Points, in no order, along strands that fork, close into loops and pass close to each other.
(in the rows, 128 means zero)
Points whose rows are less than 84.9 apart are linked; no others are. Some points are linked to none.
Pefa: [114 157 142 174 155 160 145 168 107 166 172 102 109 110  77 169 144 159
 141 148  87 124 174 153 162]
rizol: [ 93 132 155 160 124 124 149 189  98 202 139 139 155 124 133 188 130 130
 207 137 103 109 163 178 120]
Mures: [179 110 158  93 120 123 119 100 145 155 111 105 145 146 188  81 149 111
  41  99 129 111 114 143  93]
kud: [ 95  88 115 120  98 108  72 186 118 151  82 181 113 134 166 118 130  96
 176 136 146 111 145 112  65]
Zib: [ 88 150 115 152 119 153 119 184 111 158 128 156 139 128 111 183 115 132
 219 147 115 127 153 163 101]
Rago: [112  89  98 110 108 127  69 164 121 118  57 187 134 122 128  89 116  83
 131 129 164 121 119 108  81]
mizu: [106  88 143 124 132 106 154 182 107 167 127 157 141  92 149 158 115  96
 193 113 143  98 135 155  89]
Nul: [139 133 126 138 104 119 119  29 163 111 152 113 123 155 135 101 144 118
  83  94 145 143 104 109 182]
fov: [145 136 102  83 148 127 170  76 152 130 157 153 188 100 119 182  96 128
 148 123 149 142  63 114 132]
befeg: [117 123  97 107  97 157  45 181 117 101  76 176 137 127 114 100 116  92
 141 139 149 109 113 106  87]
lir: [158 170  79  88 125 137 121  81 161  88 139 116 143 147 102 124  82 130
 102 154 157 146  74 104 199]
nub: [140 123 133  68 133 154 104 172  96 132 100 176 170  89 114 136 103  92
 117 114 136 104 112 128  79]
niv: [126 144 115 155 102  96 119  53 164  93 136 107  77 167 147 103 158 148
 103 117 125 163 118  86 162]
pipod: [151 152  95  93 130 141 139  66 163 108 160 130 163 135 110 137  86 124
 112 127 157 139  65 127 180]
tar: [103 158 117 177 120 142 114 176 117 130 147 116 104 146  90 122 129 146
 156 166  94 142 170 142 146]
tafu: [141 150  90 136 115 101 110  91 146  62 103 117 103 165 122  90 128 161
 116 156 144 181 112  80 149]
supa: [129  68 120 126 121 104 128 121 131 132  62 161 134 122 149  88 125  93
 122 111 173 127 121 110  64]
vas: [122 114 108 176 111  84 106 131 122  67  76 146  86 163 119  78 131 134
 147 149 158 168 136 107 110]
ruge: [151 141 114  92 129 133 154  74 157 124 155 141 181 113 128 168  99 122
 127 122 153 142  66 134 147]
seru: [127 154 146 137 166 151 150 148 106 148 163  91 111  91  88 169 137 176
 128 145  98 128 158 150 157]
fes: [165 128 143  44 134 147 102 161 100 143  94 176 185  90 127 121  85  88
  75 114 127 101 110 132  74]
Mol: [171 114 162 109 148 147 133 100 148 141 159  87 132 129 194 133 174 109
  28  87 100  86 125 141 127]
vasir: [118  70 164 147 127  87 178  54 132 160 114 135 132 129 179 112 145 113
 168  81 150 145 118 117  78]
dibaz: [167 147  97 112 129 149 112  72 175  86 160  98 120 160 116 108 134 119
  43 119 128 138 104 113 198]
luk: [147 159 139 111 167 161 153 141 111 138 167  85 121  87 110 191 138 177
 111 138 100 116 140 143 158]
Bok: [147 156  76 115 134 129  90 127 122  57 108 114 118 155 101  87 118 161
 115 169 134 170 118  89 141]
Goda: [136 135 144 134 129 122 141  66 170 119 169  93  97 130 151 150 161 137
  99 109 119 118 121 112 166]
Loko: [100  70 110 103 115 113  80 183 127 168  87 189 136 109 143 135 123  86
 174 122 153 105 116 110  69]
Kem: [142 115 154 124 116 126 144  35 152 152 171 124 160 118 154 142 136 112
 102  78 139 118  89 143 162]
Gapo: [111  78 118 104 135 127 105 172 115 153  99 185 149  87 118 151 114  84
 173 117 156 104 107 125  76]
papo: [119 157  85 148 115  89 115  95 127  57  96 132  79 163 110  86 111 166
 143 165 147 187 122  76 145]
dekuv: [134 137  92  89 156 146 144 124 118 104 131 148 164  94  92 160  92 152
 172 145 155 152  91 119 126]
gopek: [160 125 137  76 128 133 104 138 127 117  77 145 168 126 144  78 115 104
  68 122 138 124 115 125  81]
kalot: [ 87 156 154 170 163 121 194 112 149 146 162  97  87 113 110 171 147 168
 128 136  78 125 183 117 172]
mebi: [112  76 154 169 104  80 142 146 115 140  89 136  88 146 167  87 140 107
 153 120 151 125 155 138  86]
Tapu: [151 133 129 114 132 131 120 135 127  93 113 109 138 124 128 104 138 150
 108 140 129 149 114 120 123]
kasol: [ 99  82 116 138  93  94  90 175 114 134  76 164 106 141 175  98 138  93
 158 136 157 117 150 121  75]
Lipe: [123 104 152 142 129 101 169  68 146 132 113 135 134 122 155 127 136 130
 172 107 143 154 111 113 100]
Dumiv: [ 77 141 138 192 121 115 156 163 115 159 143 128 124 150  91 162 125 162
 195 150 100 145 177 145 166]
mut: [160  97 171 125 143 134 141 114 140 158 144  76 105 132 196 109 174 129
  48  96 101  91 146 125 109]
dof: [166  92 173  98 114 119 137 137 121 164 115 100 117 143 183  61 163 119
  42  94 127 106 136 129  78]
zaz: [118  74 111 110 120 117 101 145 129 134  53 178 143 113 135  89 116  83
 119 116 173 114 120 110  65]
Bivek: [140 132 130  80 118 165  92 185  85 123 111 165 161 103 108 131 112  96
 141 125 138 100 114 132  89]
maf: [ 84 171 122 162 156 125 181 109 137 134 160  94  81 116  98 166 126 177
 133 159  85 141 182  98 195]
lud: [115 126 117 131 134 122 133 141 118  97 119 141 128 114  96 127 110 148
 183 140 139 149 127 133 120]
bodiv: [175 129 131 123 102 126 109  35 168 137 122 132 174 146 151  95 121  98
  75  92 147 128 101 157 138]
sif: [ 96 165  93 194 108 147 105 177 118 120 144 126  92 167  82 116 123 150
 172 177  95 153 171 128 146]
nepus: [154 119 140 125 121 126 128  19 162 136 161 137 177 118 136 117 113 104
  92  75 152 124  88 148 161]
lamub: [119 114 142 128 135 110 155 105 129 109 115 132 124 113 123 124 121 150
 170 131 143 153 116 123 122]
zoz: [125 160 111 106 142 137 152  63 158 111 187  94 105 127 109 154 105 132
 109 115 141 113  88 101 217]
gogu: [173 157  85  97 131 141  99 109 166  82 142  96 121 158 121 114 135 138
  56 148 117 139 106 114 192]
Varub: [114  94 117 144 104 106  83 168 108  98  78 147 104 150 145  84 136 103
 142 141 160 130 143 124  86]
gidi: [130 122  99  84 162 132 160 101 137 117 137 162 177  86 101 181  99 133
 172 135 150 154  77 106 116]
nimep: [ 72 160 122 188 148 123 170 134 121 144 154 111  84 137  73 141 127 173
 149 160  80 154 184 103 192]
lag: [165 149 139  67 142 162 123 159  95 121 124 124 177  91 120 140 116 132
  86 120 116 119  96 147 112]
bota: [182 129 141 100 140 149 115 117 153 120 131  89 137 137 167 121 161 120
  31 105 100 110 111 131 132]
koraf: [133 181 101 107 121 184  73 190  97  89 132 133 132 134  75 109 117 125
 148 149 127 123 120 131 106]
zof: [122 160 111 115 141 139 145  50 167  96 186  87  97 144 115 130 124 122
  82 104 137 118 102 103 220]
Sete: [130 147 104 126 115 127 115  14 161 106 148 119 130 158 111  88 114 116
  73  87 161 142  93 114 197]
Rafof: [120 163 166 134 118 152 112 213  80 208 153 122 128 126 142 177 139 117
 159 143  87  91 165 170 102]
Vafug: [ 81 124 150 195 116 108 159 175 112 181 140 131 135 150 111 170 140 147
 192 150  84 135 178 152 154]
vazab: [163 111 154 125 140 151 136  68 152 136 170  92 141 135 172 130 166 105
  39  81 115  89 120 147 162]
Zar: [181 145 113 105 134 147 112 126 156  99 135  86 128 138 139 110 156 133
  53 127 104 131 116 121 153]
sot: [ 68 155 127 195 122 121 162 155 115 150 149 124 101 154  71 146 127 157
 178 159  85 151 180 120 184]
tobo: [ 80 125 121 168 120 118 127 173 127 144 113 164 137 138 126 169 112 125
 223 147 123 131 161 147 112]
domo: [129 166 113  94 142 148 165  52 149 122 191 105 130 118  99 170  90 132
 118 110 150 115  69 114 219]
lamon: [131  92 158 139 114  95 140 159 111 134 103 116 104 131 162  84 145 116
 128 126 140 122 143 143  97]
kabe: [125 147  87 127 128 134  89 136 112  54 113 123 112 148  91  88 115 162
 149 168 129 167 128 104 126]
Dira: [102 151 151 128 115 141 124 201  85 203 136 146 142 126 145 190 126 119
 198 136 104 100 166 170  86]
rig: [ 90 111 179 180 132 112 181 172 113 195 148 116 122 122 125 169 145 142
 162 129  84 107 179 168 156]
Kufid: [ 73 137 109 188 105 110 121 169 121 124 118 160 118 157 116 147 115 146
 212 161 119 152 170 135 128]
salig: [148 129 136 125 118 125 134  64 170 117 155 103 123 146 151 131 151 129
  85 111 136 131  98 121 169]
kob: [132  74 152 129 130 102 165  56 139 161  98 148 151 126 184 103 136 104
 134  90 154 136 124 120  65]
bafu: [107  56 137 107 126  88 148 173 118 180 115 171 137  98 159 140 122  82
 175 104 162 106 136 139  70]
Vadil: [121 124 180 147 162 133 180 118 137 150 160  86 109  97 137 173 153 159
 115 113  91 106 152 145 138]
lisoz: [128 149 108  91 113 178  71 186 102  91  98 167 143 118  97 111 118 109
 145 137 141 110 114 123  94]
tig: [110 119  67 123 129 145  93 138 119  63  89 167 128 129  83 108  98 142
 173 154 170 159 110  96 117]
Namib: [113 146 101 142 124 136  96 160 108  80 120 129 109 138  93 104 116 151
 176 159 136 150 138 129 123]
gifo: [145 152  88  84 143 138 137 105 135  90 129 134 166 116 110 144  98 158
 143 158 157 159  89 109 147]
favo: [103 110 155 151 131 109 159 179 103 182 139 141 141 108 133 172 120 125
 205 126 119 106 154 181 115]
ziz: [135 100 182 154 143 110 156  78 146 147 137  91  91 132 177 124 164 139
 102 104 107 116 135 124 117]
lifop: [ 75 147 105 199 101 103 122 160 116 113 132 154  98 171 100 126 118 150
 201 173 105 161 173 128 148]
sukot: [134  65 136 126 122 102 152  92 135 150  69 157 145 135 167  84 133  96
 122 100 166 131 123 114  51]
leku: [177 152 133  44 137 152 105 139 113 121 100 165 195  92 129 140  83 103
  61 119 123 110  92 148  80]
vili: [107  79 135 175  99  68 122 161 112 138  87 151  82 154 184  94 135 107
 166 141 151 126 162 140  88]
mono: [178 147 143  62 134 142 119 142 115 129 116 128 184 109 137 123 110 123
  60 117 113 115  87 146 104]
sig: [115 146 148 156 147 112 162  79 168 118 165  87  79 124 152 150 165 154
 103 122  97 125 160 110 166]
bame: [153 125 150 120 122 127 104 186 103 131 122  90 104 126 139  77 147 117
  89 123 107 113 144 139 104]
lekab: [117 139 162 169 163 122 182 107 150 139 161  93  85 104 139 160 161 159
 104 118  81 113 183 122 157]
meli: [124 167  98 129 119 162  76 184 101  88 131 122 112 140  80 104 124 137
 148 158 125 132 137 133 112]
rel: [150 169  63  83 138 135 126  90 151  82 122 136 164 137 102 134  79 146
 131 170 164 156  79  97 171]
tava: [120 102 156 140 132 106 145 152 114 131 112 121 119 118 137 112 132 128
 162 128 139 128 132 145 110]
Notog: [151 156 105 108 149 154 130  53 160  88 174  97 114 156 101 112 116 113
  48 103 131 118 101 109 218]
tikir: [125 104 107 160 106 103  87 155 112  76  63 152 100 153 129  70 130 111
 131 139 163 147 133 109  93]
padiv: [114 143 104 176 114  88 114 120 123  63 103 138  71 163 108  79 128 160
 150 159 138 186 142  93 130]
Tobig: [ 95 164 128 164 113 152 116 190 111 157 150 129 130 151 101 160 132 140
 185 168 106 131 163 161 126]
Ponal: [154  91 179 110 128 123 148 152 118 165 134  82  99 127 182  82 169 124
  57  94 107 100 150 134  93]
Gefi: [179 114 137 120 110 124 110  66 158 140 108 119 160 154 180  89 140 107
  65 104 132 121 103 143 110]
sofi: [131 146 136 129 130 152 116 184  94 128 140 110 124 108  98 132 133 143
 152 135 118 121 137 158 120]
dobek: [101 135 161 184 147 144 161 186 106 194 164 108 116 119 106 176 159 137
 136 140  78 107 193 160 161]
mavo: [110 143 163 164 129 147 134 202  92 211 164 103 127 113 116 174 150 133
 148 145  81  95 179 178 133]
zove: [164 154 127  80 142 165 120 157  92 116 143 108 154  90 105 153 119 154
 111 131 113 129 104 145 122]
koze: [117  79 116 104 144 122 115 152 126 135  86 179 163  91 113 129 112  88
 141 110 163 115  98 113  70]
sunez: [146 142 148 116 152 137 163 111 148 128 167  89 121 103 137 182 146 163
 102 126  98 117 129 133 153]
gimi: [141 101 169 127 132 138 146  47 150 148 185 108 137 117 175 155 156 113
  83  72 125  95 112 142 162]

A fork is a point with three links, a tip a point with one. Leave the first point through the second and follow the links. Name the first fork or tip that comes.
kud, Loko -> zaz
Kem, gimi -> Mol
vas, padiv -> Namib
salig, Goda -> lekab
Vadil, sunez -> dobek

How many points has the smallest loop of links through each point below? Write none if it is on no loop.
rel -> 8
maf -> 14
vasir -> 14
Tobig -> 7

A tip is a point with one link. Name the tips that can be reached along the links from each point below, in the order of the rows.
bota -> domo
vili -> zove
mizu -> Sete, bafu

Name the points in between on the shortest way along the links from the first point to the second, in order.
Gapo, koraf -> koze > zaz > Rago > befeg > lisoz
zoz, gogu -> zof > Notog > dibaz
dekuv, ruge -> gidi > fov
vas, lisoz -> padiv > papo > tafu > Bok > kabe > Namib > meli > koraf
sunez, Goda -> Vadil > lekab > sig
tobo, sif -> Kufid > lifop
